Each row is a point on a landscape with many valleys, with its height.
From any point a ball rolls to the lowest of the 2 points nearest to it. It stops when none of these is lower. Distance is the straight distance between rows; heights are no part of it.
Vudi h=6.97: [-21   8  16   5 -16 -28  12  17 -10  -1  12  10  18  -7  10   5  14 -26
 -22  -1 -25   9  23  -1  -6  -5  11   1  16   0   6  -1  14  12   9  12
  20  -6   4 -14  -9 -18 -25  -5   5   2  22   2   6   9 -13  -3  -2 -11
  11  11  13  -4  16   8  -5]
Novir h=3.56: [  0  11 -20  -4 -36  25 -11   8  10  -1   1   1 -11 -32  23 -15 -16  -6
   0  -3 -11 -23  -6 -20  18  -5   2 -17   9   3 -26  -8 -24   4 -27 -13
 -12  -7 -10 -14  10  -9 -12  -3   8  -4  -6  13  -4   9  -1   7 -11   8
   8  -2  -6   4  14   0  -6]
belu h=3.78: [ -3  -3 -12   8 -10  13   2   3 -10   1  16   7 -16   3  13 -12  -4  -9
  -7  -3   0  -3  -2 -17  14   2   1   6 -10   0 -12   3 -14   0  -5   0
  -8 -11   0  -4   0  -5   5  -2   0  -7 -17 -11 -11  10   4 -11 -18  -9
   9  -4   1  14  -3  -9  -2]
Raza h=7.09: [ 12   7 -10  -1  26   7 -10 -11  -8   6 -21 -10  -1   5  -6   5  -4  11
  -8  -2  26   8 -19  17   1   9 -11   0 -10   6  -8   0 -10 -15  -3  -4
 -20   0  -1  22   2  11  11   7 -20 -12 -14   9   0  -6  11   9   6   6
   4   8  -1   3  -8  -5  -5]
Segug h=5.41: [  4   5 -11  -1 -21 -18  -1 -17  -2   4   8  26   2   9  -3  10  12   5
 -13   6  11  10   1  20 -14  17   3   6   0   0  -8  -2   0  -9  -5  -8
 -19   4   0  20   5 -24  -3  -1  -7   0 -19  13  -7  -4   1   6  13  -4
  14  -4   1  -2   3  12 -15]
Baf h=1.46: [ 14 -18  -2   1  13   4   5   9 -13  20   5 -14   2   9  -6  -1  15   0
  -6   2  18  12 -10  32 -17  15 -23  21 -15  17  13 -13   5   2  11  10
 -14  -3  -5  14 -14 -13 -20 -14 -12 -22  15   1  14  -6   3   3  -8   3
  10  10  11   0   4   4 -18]
pezad h=6.52: [-16  -2  -5   6  18 -23  -3   0  10   1  -3  14  11   5  -3 -16  -7 -12
  -2  -8 -22  15  20 -12   3  -2  -3   3   2   0  20  19  10  11  -4  13
  30 -12  24 -31  15 -11 -11 -24  -7 -23  -9 -17   4  16 -10   4  -6 -10
  -9  -4  14  14 -15  -3  11]
ful h=2.05: [ -8   8   4  -6  12   9  16  23   5   5  17  -4  14  21 -11   3  14  -5
   0 -15  -5  19   8  12 -10  -1   2  10   2  -7  25   9  10  14  12  13
   7 -14   9 -17 -13  17  14  -5  -3  -4  22  -9   5  -4 -16 -11 -16  -3
   3  19   5  12   5  -6  10]
Modod h=3.19: [  4   1   3 -12  23  10  26  13  11  22  14 -15 -24   7 -26 -15  -4   1
   9 -24 -15  21  11  21   0  -3  -6 -16  -1   0  24  10   3 -12  14  20
  14  -9  -4 -22 -10  12  -8  -1  -1   1  17 -13   7   8  24  -5  -5  -8
   2  -7  31  22   9  12  12]
Kig h=6.72: [  4   2   5  -8  20   3  -7 -13  -9  -5 -10 -20  -7  -8  -5   2  -1  15
  15   0   6   5  -9  15  -2  -5  -2 -11  -4  13  -2   7  -1   1  -5  -8
   4  15  -4  29  -1  22  14  28  -7  -8  -2   0   3 -18  10  -4  13  -5
   0  -3   3   1  -2 -13   9]
zanov h=5.16: [ -5  21  -9 -16   9  16  -4  11   8   4 -20  -1   4   4 -15   9 -10  -1
   9  -3   2   6 -17  13   1  -1 -22  15  10  -8  16  14 -12   1   1 -10
   6  12   2 -12  13  -1   6   8 -17  -5   5   5  -3  -7 -23  -3  15   9
   5 -14 -16   0   3   2 -13]
veni h=7.18: [-23  -7  34   9   6 -32   0   5  -4  -3  -1  -1  20  -3  -3  11   3 -29
 -26   3 -12  15  12   8 -20  -4  30  -1  13  -7  14  -1  21  -3   6  10
  17  -1   5  -7  -8  -7 -23  -5   6   4  15   0  10   0   2  13   1   0
  -6  19  12  -1   5  20   9]
lin h=6.43: [  2 -16   2  20  17  -6   6 -23  -5  17 -10  12 -15  14 -10  -2   0   7
  -3  -2  25  11   3   8  -2  14  -9   3 -11   4   1   4  -2 -13   9  11
  -1  -1  12   3   5  -7   8 -10  -5 -17 -24  -9  17  10  22  -1 -10   5
  -8  -1  28   9   5  -8  -3]
Rede h=2.15: [ -9  -4   0   7  -7 -15  -7  -5  -9  -1   5   6   6  -5  17   2   6 -11
 -12   4 -10  -3   4  -7  -7   3   5  19   8  14  -4  -1  10  13 -13  -4
   4   7   2  10  11 -10   2  15 -19 -18  -1   7 -15  -3  -9   5   2 -12
  11  -9 -13  -1   1  -4  -7]
bav h=4.06: [ -4   1   2   1 -14   1  22  17 -10   4  22   2   6   9   1  10  16 -11
 -13  -7  21  12 -12  17 -24   4   5   1   9   6   3 -13   5   3  11   8
 -14   0  -8   9 -10   9  10  13 -11   0  13   0 -11  -9  -2   5 -15   4
  16  16  -6   0   8  -2 -17]
ges h=5.81: [ -7 -15   9   2  35 -21 -18   4  -3 -15  -5  -7   3 -17  15  -7  -5  23
  -1   8  -1  -9   5 -27   2  -1  22  -7   5  -2   4   0  15   0 -14  -2
  23   3  16  14  12  14   5   9  -1   2  -8  -9  -3  -4   6   6  11   2
 -12   5  -5  -2 -16  -5  24]
lotaf h=6.29: [-11  -5   4  -2  23  -7  -3   6   5   3  -6   7   5   5  -8  -5 -11  -5
   2  -4  -9   1  15 -23  13  -4   5   6  -4  -3  17  13   5  10  -6   6
  31 -16  18 -15  17  -3  12   2  -1 -10  -4 -14  -3  11  -4  -4  -5  -5
  -9  -2   0  10 -11  -9  21]
gulad h=6.03: [  1   0  -5  -3  -5  18   4  15   2   1  11 -10  13  18  -2  -7   6 -11
   7   1  11 -17  -4  -8 -12   1 -18   4 -12  -2  -7  -4  -2   8  18   4
 -21   1 -10  -9 -19   1  15 -16  -1   6  13  -7 -13  -4 -21 -11  -6   4
   2  -1 -27 -20  -2  10 -19]
sal h=2.78: [ -6   6  -7  -2 -49  17   0  17  15   1  11   4 -12 -25   5 -12 -16  -9
  -6  -7   0 -17 -20 -15  11  -3  27 -25  19  -1 -21 -19 -33   2  -9   5
 -14  -8 -12 -19   4  -2 -10 -13  17  11 -17   6  -4  20  -5   3 -26   6
   6   6   3  18  18  10  17]
relu h=7.49: [ 13   2  -9   2  13   5 -13  -2  -1 -17 -25   5   7  -5   7   6   4  32
 -11   4  20  -2 -19  16  -5  10  -3   9   3  -2 -14  -4 -11   4  -8 -15
 -14  13   6  15   7  29   2  13 -15  -5   2  16   0 -12  -1  20  -2   8
  -1   8 -13 -16 -12  -4 -13]
pifib h=3.10: [-15   8  10  -4   3  20   5  18  -3   7  15 -25  11  17  -4  -4   7 -28
  19 -12 -12   0   7   2 -14 -12  -9   5  -1 -12  25   8  14  10  17   3
  13   2   0  -9  -4  14  15   9   4  -6  19 -15   6 -14 -24 -16  -2  -3
   6  -8 -12   1  15  -3  16]
Los h=2.62: [  4  -9   5  -4  23  -1  15   2  22  21  -5  -9  -7  16 -22 -21  -6   3
   8 -17 -12   7  14  12   4  -3  -7 -13  -6  -7  23  14   6 -14  15  22
  20  -3   6 -25  -1   0   2 -23  -3   2   4 -16   7   8  13   0 -13  -6
  -4 -14  37  13  -4   4  11]
Fab h=2.76: [  3  16 -30   3   2  22 -11   9  -1   7  -7  -3 -14   4   2 -22  -9  -4
   6  -8  -6  -4  -7 -11  20   9 -13  12 -12  -1  -8  16 -19  -9   1 -14
   1 -16   6   1   0   4  21  17 -14 -11 -26 -12  -3  13 -12  -6  -9   0
  16 -17  -7  13  -2 -16   8]
ziva h=6.90: [ -4  -1  10  -3  -8 -21  15  -6  -4  11  18   9  -7   8 -13  -2  -4  -8
  -9  -8 -12  12  13 -12   9  -7  -2   0   1  -1   2   0   4  -8   5  16
   5 -10   0 -17  -4 -15  -7  -9   2   8   0 -15 -13  13  12 -10   4 -13
  -1 -11  14  15  -1  12  -2]
simi h=6.13: [ 10  -4  12  10   5 -13   6 -18   1  16  -2   8  -5  18 -19   7   7  -3
 -13   2  12  11   1  16 -12   8   0   1 -15  -2   7  -6   0 -14   4  13
  -3  -4  -1   8 -12 -16  -8 -22   5  -3  -8  -3  12   7  15  11   0   1
 -15   5  23   3   2  11  -3]
Rigog h=5.27: [  5   2  -3  -5 -19  -5 -13  -9 -18  16 -12  -2 -30 -24  13   9   9  -6
 -13  10  -1   7 -15  19  -1  13 -12   7   9  22  -4   2   1   1  -3   5
 -13   2 -13   6  14 -17 -46  10 -14 -20  12   9  11   3  16  11  -9 -15
   8  -7  34  -1   6  14 -21]
Feva h=5.00: [-14 -14  12  14  10 -11  24   2  -4   2  -3   6 -11  19 -13   4 -20  -3
  -7  -7  27  -9  -5 -22  -1  -4  -4   2  -6 -12   7  -6  10   2   8  -1
  -1  -5  -1   1   1  14  19   8  -5  20 -14 -20 -21   8   8  -7 -15   8
 -17   1 -14  -1 -17 -13  -5]
Motu h=3.69: [  3  24 -22 -14   1  23 -14  26  19 -15  -7   3  19 -11  11   0 -14   4
   1   1   3 -14  -7 -12  12   1   0  -4  15  -3   5  16 -13  21 -20 -12
   3  -9   1 -18   9  16  14  13   1  -6   4  14 -10  -1 -37   1   5   7
   5   2 -36  -5  -9  -7   7]
Diso h=5.11: [-14   2  28  -2  13 -36  -2 -10   5  -8   1   7   5   1  -1   4 -16  -4
   1  12   6 -19  -4 -13 -14 -23  32 -22   1  -7  12   3  14 -13 -13 -13
  14   9  -5  26  -1   7   1  11  21  24  -7   5   5  -7   9  17  21   7
  -4   6  -7   3 -10  -1  30]
Favu h=4.39: [  5  -5   0  -4  10  -1   1   0  -3   0 -18   9  14  13 -13  14   9   5
   9   2  13   7 -12  24 -14   6 -20  20   3  11  13   1   2   9   3  -1
   0  24  12   6   6  -2   1   0 -24   2  18   6   1 -14 -16   6  17   8
   0 -12 -26  -8   4  -4 -28]
Bida h=5.74: [ 27   5 -12   0  25  -7 -24 -14  -2 -13  -7   8  12  -7  12  -8   7  30
   4   2  11   9   8  -7  15   6   5  -7  -6   9 -20 -11  -6 -12  -8 -10
  -1   8  15  16 -13   2  14  -7   2  -7 -16   7   5  -3  12   0  25   0
  -6  -5 -12 -10 -18  -7   2]
pum h=3.23: [ 15   2  -4  -9  15  -3  -8   3  -1   1   4 -10  13  13  -3   0  16   9
  -4   8  14  12  -6  21 -15  15 -14  14  -9  13  -2  -1   1   3   5   4
 -15  11  -1  16  -8   0  -2 -13 -12 -12  21   8  -3 -14 -13  -1  11   5
  -1   7 -18 -12 -15   3 -12]
rogag h=4.40: [  7  12 -24  -3 -12  11 -12   9  11 -23   2  19  15 -12  25   1  -3   6
   9   0 -10  -7  -5 -11  17   5   5   1  11   8 -13   9 -14  10 -19 -13
   4  -5  11  -5   1   6   6  15  -2  -4  -8  12  -7   0 -21  11   4   5
  14  -3 -25  -5  -6 -13  -5]
nubiz h=5.42: [ 14   2  -7  -7  23  -7 -18 -11   1   0  -9  -7   1  -1   2 -10   4  23
  15   1   3   2  11  -2  17   2 -15   0  -6   1  -6   4 -12  -5  -9  -2
   9   5   3   4   0 -11  -4 -14  -4  -6  -1  -3   4   1  11  -3  28  -7
  -9  -4  -4 -10 -14   2  -3]
denad h=2.06: [-12   4   2 -14 -14  20  -3  20   2  -9   6 -16  -1  -8   9   3 -14  -7
   1   1   3  -9 -13  -4  -4 -11   8 -12   5  -6   4   3  -7  12 -10   2
  -1  -5   0  -8   7  11   0   4   3  -4   7   4   0  -9 -10  -2 -12   9
   2  10  -9   5   3   2  13]
taz h=5.03: [ 20   9  -3 -14   3   5   7   0   4 -13   3 -10  10   5  -6  -9   4  25
  33   1  -9  -3  11  -4  10 -16 -12   0  -2   0  -4   7   0  -4   0  -1
   8   5  -2  -1 -12  -5   9 -16  15  17  12  -2  -7  -3  -5 -19  19  -8
   0  -9 -15  -8  -3   2  -2]
Led h=4.62: [  1  19 -10 -10  -8  29  -9   7   2  10 -18 -21  13   5 -16   9   2  -3
  13   4 -10   7 -16  33 -11  -2 -12   5  -5 -10  12  10  -1  -9  10   0
  -9   6  -5  -1   4  15  10   9  -2   1   8   6  13 -18 -24   1   8   8
  15  -8  -4   1  18   4   4]
selaz h=8.11: [ -2 -17   8  11  15 -15   9  -3   4  -9 -22  19   4   8  -7  15  -8  27
  -3   9  21  -2  -4   2 -15   3  -4   8   4 -16   3 -15   9  -1   8  -3
  11  15   4   0   2  15   7  -4   1  24  -2  -3   3  -3  -1  11   3  18
 -27   0 -24 -24 -14 -11 -15]
zego h=5.10: [ -7 -13  14  22  12  -2  15 -20 -10  11  -3   0 -23   4  -7 -11   1  -7
  16  -9  -2  -2  10 -14   7 -11  -7   6  -5  11   0  11  13   7  14  -3
  19   2   4   4   5   4   5   9 -13   5  -2 -16   7   4  21 -16 -16  -5
  -4 -10  25  -5   7 -14   3]
dar h=3.36: [  6  12 -18 -10 -24  29  11  18   1  -3  13 -17  -8 -12   0  -4  19   3
  13   2 -13   5  -7  13 -14   3   0  -6  -2   1  -8   3  -7   1  11   8
 -21 -10  -6   7 -13  17  19  12   8   7  11   6   1  -8  -7 -10 -15   1
  17   9   8   6  14   0   7]
nuvom h=1.98: [ -7  -3  18  -8 -28   7  -1   2  10   4   9  -1  -5 -20   3   7 -19 -11
 -14   3   4  -9 -17  -7  12 -17  25 -31  10 -12  -2 -13 -22 -10 -19   5
 -12 -12 -10 -12 -11   2  -7 -18  22  11  -7   6  -7  20   8   6  -6   4
  -4   8   8  25   1  24  20]
Luz h=6.45: [ -8 -28  17  23   2 -21  10 -22   1  11   8  14 -11  17  -9  14   2   0
 -19   3   9  12  17   1   0  18   0   0 -12 -12 -10 -26  13 -12  20  16
  -8   3  -9  -3  -4 -21 -10 -27  10   4  -2  -9   1  26  17  10  14   5
 -29  -5   7  -9 -14  12 -13]
nazud h=2.99: [-13  19 -16 -16  -9  28  -4  33   7 -12   2  -8   7  -4   5   2  -3  -1
   2 -11  -4  -8 -10  -9   2   0   6  -4  15 -12  13  16 -15  20  -4   7
   3  -7   5 -20  -2  15  20  14   3   1   8   1  -2   0 -36  -9 -10   9
   1  15 -28   6   2  -6  10]
vupot h=5.55: [ 31   3  -4  -8   1   8 -12  -1  16 -23   3  26  20  -5   5   3 -13  24
  20   0  10 -15   4 -15  15  -3   5 -24   8   6 -17  -7  -9   5 -20 -21
   3  10  -2   0  -2  20  -1   3  16  24  -3  20  -9   1   0  -3  21   9
   0   1 -22 -23  -6 -10  -7]
tor h=4.74: [ -1  14 -34 -13 -25  26 -17  11   3  -7   4 -29   8 -18  18  -6  11  10
   7   2 -27 -12  12  -4  12   3 -14   1   0  19 -14   1  -8  11  -5  -7
 -14 -16 -14  -7  -4 -15 -15 -12   8 -28  -2  11  14  -7 -17   1   7  -4
  14   4  -1  -2   9   2  14]
Zem h=6.74: [-19   1   2   6   4 -28   4  16  -2   2  10   8  18  -5   6  -4   6 -22
 -13  -9 -33  22  28  -7   7  -1   2   8  18  15  19   8  17  11   0  12
  31 -14  16 -26  10 -19 -14  -3  -9 -16   9  -8  -2  18 -13  -5  -6 -22
   5   0  14  15  -2   2  14]
firev h=1.02: [ -6  -1  18  -8 -20   8   1   6   8  -3  10 -13  -4 -17   6  10  -8  -6
 -14   8   8  -7 -22  14  -3  -9  21 -19   6  -6  -1  -4 -15   2 -16   4
 -23  -3 -10  -2  -5   5   0  -1  12  -3   3  12 -10   7   5   4 -13   7
   2  20   3  17  -4  11  12]
Nebem h=6.69: [  1 -21  13   6  -3 -21  18 -18   4   7  25  11 -11  15  -2   2   6   2
 -17  -5   0  11  14 -20  10   4   8  -3  -5 -11  -9 -21   7  -7   8  11
  -4  -8  -7  -3   1 -13  -7 -17  17  15  -3   0  -7  22  24 -10  12  -5
 -16   3   5   2  -5   6  -5]
Tez h=5.45: [-14 -10  22   2  18 -33  -1  -2   1 -13  -4   2  -2 -15   1  13 -10   3
  -4  24   7 -17   1 -16  -6 -15  20  -3   3  -4  -3  -2  19  -4 -14  -7
  15  19   2  16  13   6  -1  16   5  18  -9   3  -8  -9  10   9   9   3
  -8   1  -9  -4 -16   1  17]
bil h=3.22: [-10 -10  15  -1  35   6   0   1  20  19 -17 -13  -5  19 -24 -14 -15  -9
  12 -15  -1  -8  10   2   8  -4 -21 -11  -9  -9  23  19   1  -7  14   3
  19  -4  11 -21   8   2  -4 -22 -10  -4   2 -18   6  10   6  -8   3   3
  -8 -12  14   2  -8   4   6]
dekal h=4.20: [ -6  20 -29 -12 -25  29 -25  12  12   1  -2 -19  -6 -22  21 -17 -12 -13
   1   3 -26 -23   3 -18  26  -8 -12 -16  -6   5 -18  -7 -21   0 -13 -21
 -16 -11 -20  -6   7  -9 -16  -7   2 -26 -17   0   7   3 -13  10   2   5
  11  -7  -8   6  11   4   7]
Gavug h=3.17: [ -5  -4  14   1  -3  -3  28  21 -12   5  17  -1   8  16  -3   8  19 -16
 -14 -15  13  16   1  11 -20   2   2   7   5  -5  13  -9   3  17  17   8
  -9  -8  -3  -1 -21  13   9   1  -1  10  22  -9   1  -2  -3  -5 -27   3
   2  32   7   3  13  -9  -7]
musa h=5.50: [ -5  -8  10   3   3   3  17  11   5   7  -1   5  -2  25 -13   2 -11  -1
  -8  -3  29   3  -4 -10  -7   2 -14  10  -8 -17   5  -9  -5   5  13   4
 -12  -1  -3 -12 -11   5  16  -8  -9  17   4 -17 -17   6  -7  -6 -11   6
  -3   7 -15 -10 -14   3 -21]
kib h=5.09: [ 26   6 -16   4  -6  14 -16   3  13 -21  -3  20  26 -12  19 -11 -12  12
  23  10   0 -18  -2 -23  19   6   4 -12   9  -1 -16  -2 -14  -1 -11 -25
   5  -1   3  -1   9  13   2  -4  12  14  -8  18   5  -9  -7  13   4   9
   7  -9 -24 -23  -3 -18  -2]
pim h=3.41: [ -8  -6   8  -2   7 -17 -12   3  -2 -11  17  11  15   2   7   7   2   3
 -11   5   9  -8  -4   2  -8   3  -3   3   5  17  -4  -7   8  19 -17  -8
  -8  22   0  13   3   6  12  22 -10  -3   8   7 -36 -12  -8   5   9  -3
  11  -1 -26  -6 -14   5 -19]
kedim h=5.32: [ 17  -1 -17  -8 -15  16 -11  -2   1 -11   4 -16   5  -2  15  -7  25  16
  11  10  -6 -16  12   4   0   1 -11  -2  -6  11 -24  -3  -7   9   3  -8
 -26  -4 -11   8 -10 -10 -12 -16   9 -11  13   7   5 -11   5  -3   1  -6
  10   3  -8 -15   4   3  -9]
pegu h=6.10: [ 16  12 -22   8  17  -1 -19 -16  -7  -9  -2  -7  20  -2   4  -7  12  16
  18  -1   6  10   9   7   4  12  -8   4 -12  22 -16   4   3  -3   0  -5
  -6   4  19  26 -10   1  29   6  -6 -20 -18   7  -5  -8  -7   1  24  -6
   6  -3 -16   2  -7 -10   1]
vuvap h=5.97: [ 19  -8   6  -4  -5  -7   4  -9   8 -17 -10  19   0  -5   6  19 -15  19
   3   5   9 -18   1 -12   5  -9  12 -16   5  -7  -7 -16   3   4  -6 -22
   4  24 -18   6  15  17 -11   9  10  33  -8  16  -5   0  14   6   5  14
 -13  -3 -11 -16 -10  -7 -11]
rogor h=4.31: [  2  11   6   1   2  -2   9 -19   5   8 -11   1   1  12 -23   7   2   4
  26   1  -6  -1  -1   7 -10 -12   7  -3 -12 -17   8   9   4 -20   0  -9
  10  10  10  16  -3   1  20   6  16  20 -10  -6  12 -10   0   0  16   5
  -6 -10   8  -3  13  -1   9]
girir h=5.79: [  8 -10 -12  13 -13   2  -6  -9 -20  13 -18   9 -18 -11  11   1  15   0
 -18  -3   0   6  -7  12  -8  21 -13  15   3   6  -3   6  -1   0  14   5
   2  -7   4  -2   5  -8 -30   3 -20 -12   9  -1  22   4  13   8 -27  -8
   7   2  32  -8   3   3 -14]
dul h=3.84: [-11   1  17   6   4   7   6  -4   0  11  -2  -9   6  15 -18   2  -1 -22
  24  -1 -16  -3  -4  13 -13 -11   1  -2  -7 -14  14   3   8  -4  10  -5
  11   9   3   8  -6  -1  19   3  -4   9  -2 -16   8  -9 -11  -7   3   3
  -1 -19   5  -1  14  -5   9]
Subuz h=3.38: [ -9 -12   6  10  -8  -9   5   6  -7 -14   9  13   1   2  17   0  -6  -7
   1  10  -4 -11   1 -24   2  -1  15  10   6  -5   0  -3   8  16  -7  -6
   8   2   7   1  10   2  12  16  -5  11  -1   0 -15   0  -9  -1 -17   0
  -3   3 -14 -15   0 -18   1]
nep h=6.67: [-11 -32   6  32   3 -21   6 -27 -15  10 -15  18 -21   2   2   2   0 -10
 -13  -5   8  11   8  -6  -6  15   2   9  -9   6  -8  -5  12 -14  14  11
   1  -2   3   3  11 -12 -12   3  -3 -10 -22  -6  12  12  21   3 -19   1
 -17  -5  26  -1   0  -5 -11]
rop h=7.83: [ 11  -7  -3  10   5   1   3  -9   1 -15 -18  13   8   1  11  11   6  23
   2  14   9  -8  -8   1 -15  14   3  16  -1 -10 -12  -8   1  -1   0  -8
  -7  15  11  11   2  13   1  -2   2   8  -2  18   6 -10  -4  16  -3  18
  -6   0 -17 -31   0 -10 -20]
reki h=4.67: [  8  11 -10  -2  -1  13  15   8   0  -4  18  -8  -3   3  -2 -10  13  22
  15  -4 -12   5  16  -5   5 -12  -6   7   1   4   1   6   1   5  -1   5
  11   1   2  -7 -16   2   6   6   0   5  19 -10  -3  -2  -6 -22   9 -13
   1  -5  -4   1   8  -7   3]
dit h=4.78: [  7   1  -1  -5  -6  -9 -16 -13  -8  15 -13 -12 -25 -19   5   2  16  -1
   0   9  -7   7   2  30   8   0  -1   5  -1  23  -3   3   7 -10   2   5
  -3   8 -14  19   6 -16 -32  12  -2 -17  17   3  19 -13  19   6  13 -10
   1 -10  31  -4   8  14  -1]
Bemib h=5.80: [ 12  12  -2  -7  -3 -19  -6 -24   5  18  -7  15  -3  -6 -10  18   3  -1
 -14   4   2  16   1  18  -2  12 -16  11  -9  -6  -7  -5 -10 -20   0   0
  -8   2  -3   7   2 -27 -16 -20  -5  -5 -21   3   8   1   6   5  24  -7
   1 -15  11   3   5  18 -11]
buzez h=6.05: [-12  -2  12  -4  18 -21  -5   1   2 -13   5  -3  10  -7   7  -7  -7   6
   1  -3 -13  -1  11 -34  19  -8  24  -5  13   1   5   3  14   4 -20  -2
  31 -10  14   0  15   2   6  12  14  -2   0  -6 -10   9   2  -7   8  -7
  -8   4  -5  14 -11  -5  33]
ren h=2.64: [-10   1   7  -8 -22 -15   0  -5   8  -5  -1   9  -3 -23  -1  14 -18 -10
 -26  -1  -3   9 -12  -7  16 -10  20 -20  23 -12   2  -6 -11  -9 -14  15
  -5 -14  -1 -22  -6  -7 -35 -20  14  10  -7  11  -2  26   6   5 -10 -11
 -10  18  26  27   3  22  13]
lebab h=4.54: [  3  -8  -4   9  -4  10   4 -10 -10   5   8  -5 -27   2   4 -24   2  -6
  13  -3 -18 -10   9 -17  17  -4 -19   7 -16  17 -11   4   0  -1   7 -12
   6   0  -8  -4   4 -13 -10  -1  -8  -7   2 -21  -3   7  15 -15  -2 -17
  -4 -16  11  -1   6  -2  -4]
sis h=5.82: [ 17   4 -20   1 -16  20  -1  -2  -6  -6   5  -3   1   7  10 -14   6   4
  18  -3  -4 -24   2 -12   9   3 -19   7 -13   2 -21  -4  -6   5  12  -8
 -24   4  -6   0  -9  -7  10 -14   3  -3  -8  11  -5  -2   2  -7  -1  -1
   5 -12 -14 -17   7   0 -17]
tigu h=6.36: [ -7 -14  22   4 -11 -10  16  -1  -5  -1 -13  14 -14  -4  -1  18 -27 -12
  -4  10   9 -17 -12 -14   0 -11   0   5   9 -12   5 -13   7   2   5 -12
   2  20 -13  -5  15  -2  -7   8   2  29  -6   7 -16  -2  15   1 -10  15
 -18  -6  -7 -12  -1   2 -24]
mige h=4.71: [ -5  14  15 -10  -5  -8   0 -14   4   0   4  -1   5   3 -12  -1  -5 -10
   4  11   0  -7  -4   1  -6 -17  24 -17  -9 -11   3   7   3 -20  -9 -12
   6   9  -4  23  -5  -6  16  -4  21  14 -12   0   5 -10   4   4  22   4
   5  -2   7  12   2   5  22]
somup h=6.23: [ -5 -22   8  25 -12  -6   2 -10 -24   2  -8   9 -17 -13  18  -1   9  -6
 -24   5   1   1  -5  -3  -8  10  10  14   6   6 -10  -8  10   5  13   6
 -11  -8  -1  -4   0  -3 -29   8  -8  -8   2   0  12  10  17   7 -38  -2
  -2  17  25  -6   0  -4  -6]
Sozit h=4.27: [-11 -10   9  19   2   4   8  -2 -13  -9  -2   6  -3  10   5  -2 -17 -14
  -2   5  12 -19  -9 -17  -8   1   7  11  -2  -8  -1   2   6   9   2  -5
  -6  -3   1  11  11  11  29  24  -7  10 -20  -5 -14  -6  -1   4 -29  14
  -3   3 -16  -5 -10 -24  -9]
zasid h=4.22: [ 19  16 -16 -11 -10  26  -5   5  -3   5 -16 -26  -2  -3  -3   2   1   6
  -2   6   4  -2 -12  28  -4  -6  -8   0  -7 -12  -2   6 -13 -12   4   1
 -24 -10 -12  -3 -10  16  11   4  13   3   4   5  12 -11  -7   2  -7  10
  13   4   9   1   9  -2   4]
durek h=4.82: [ -5   5   1   9 -13  -9  17  -4 -10   0  19  22  10  18  -2  20  11  -6
 -26   2  17  12 -12  15 -25  15   8   8  -2  -6   1 -19   3  -3   7   7
 -28  -2   2  10  -3  -1   9  -2  -4   7  -6  15  -7  -5  -1   6  -3   4
   0  12  -8   0   5   5 -14]
lapu h=4.29: [  4   3   4 -14   8   8 -13 -10   1   7  -6 -18 -12 -14  -1   4   3  -5
   5   1  -8   6  -5  21   2  -2  -3   0   0  -1  11   9   0  -5  -3  11
   6  -3 -14  -3   2  -7 -26   0   0  -8  24  -5  21 -13  10  -1   3  -7
  -7  -1  25  10   4   7   6]
Sobit h=3.29: [-13   0  12  -4 -30 -29  -4  -5  -2  -8   9  12  -9 -10   3  15   2  -9
 -24   6  -4  13  -1   2  -2  -1  23 -10  16 -10  -5  -5  -1 -10   0  14
  -6  -5  -3  -6   3 -21 -29   6  12   4   0   9   1   7  14   2   7 -14
  -2  12  11  12   9  25  -4]
nidev h=3.75: [-15 -11  19 -13  22   6  -6   1  14  13 -11 -22  -6   3 -15   2  -8 -15
   7 -13  -9   0  10   9   8  -9 -18  -5   0  -6  29   8   5  -1   5   6
  23   1 -12 -21  15   1 -24 -12  -2  -9  22 -13  13   0   4  -8  14 -10
 -10  -6  13   6  -2  11   5]
tesab h=4.12: [ 10  19 -29  -5 -20  32   9  12  -3 -16  22 -16   2  -3  -1 -14  13  12
  25  -1 -27   7  14  -6   3  -5   5  -1  -9   9 -13   4  -5   6  -2   1
  -5 -17  -2  -1 -21   7  23  10  20   0  -4   4  -1  -3 -15 -12   2  -3
  16  -3  -6  15   6  -5  18]
Fas h=6.41: [ 11  -1  -7   8  26  -2  -7 -17  -8   2   4  -9   2   5 -12 -13  14  10
  23  -2   6  14   5  12   2   9  -9   5  -9  27  -4   3  12  -4   2  -1
   8  16  10  32  -5  -2  26  15  -9  -6  -8   6  -7 -11   5 -10  20  -5
   5  -6   0   4   8 -13   8]

Call two points neighbours if one is among the 2 nearest of the other. Go from one point of each pair to the other, from neighbour to neighbour, staying as low as possible. Name the highest point that can't be avoided.
firev, Rede => gulad
Baf, dar => zanov
ful, dar => simi
Los, Baf => nep

Where does a ball stop that starts at each point below?
girir => Los
Raza => dar
veni => firev
nubiz => dar
Zem => ful
sis => firev
vupot => firev
mige => ful
gulad => Rede
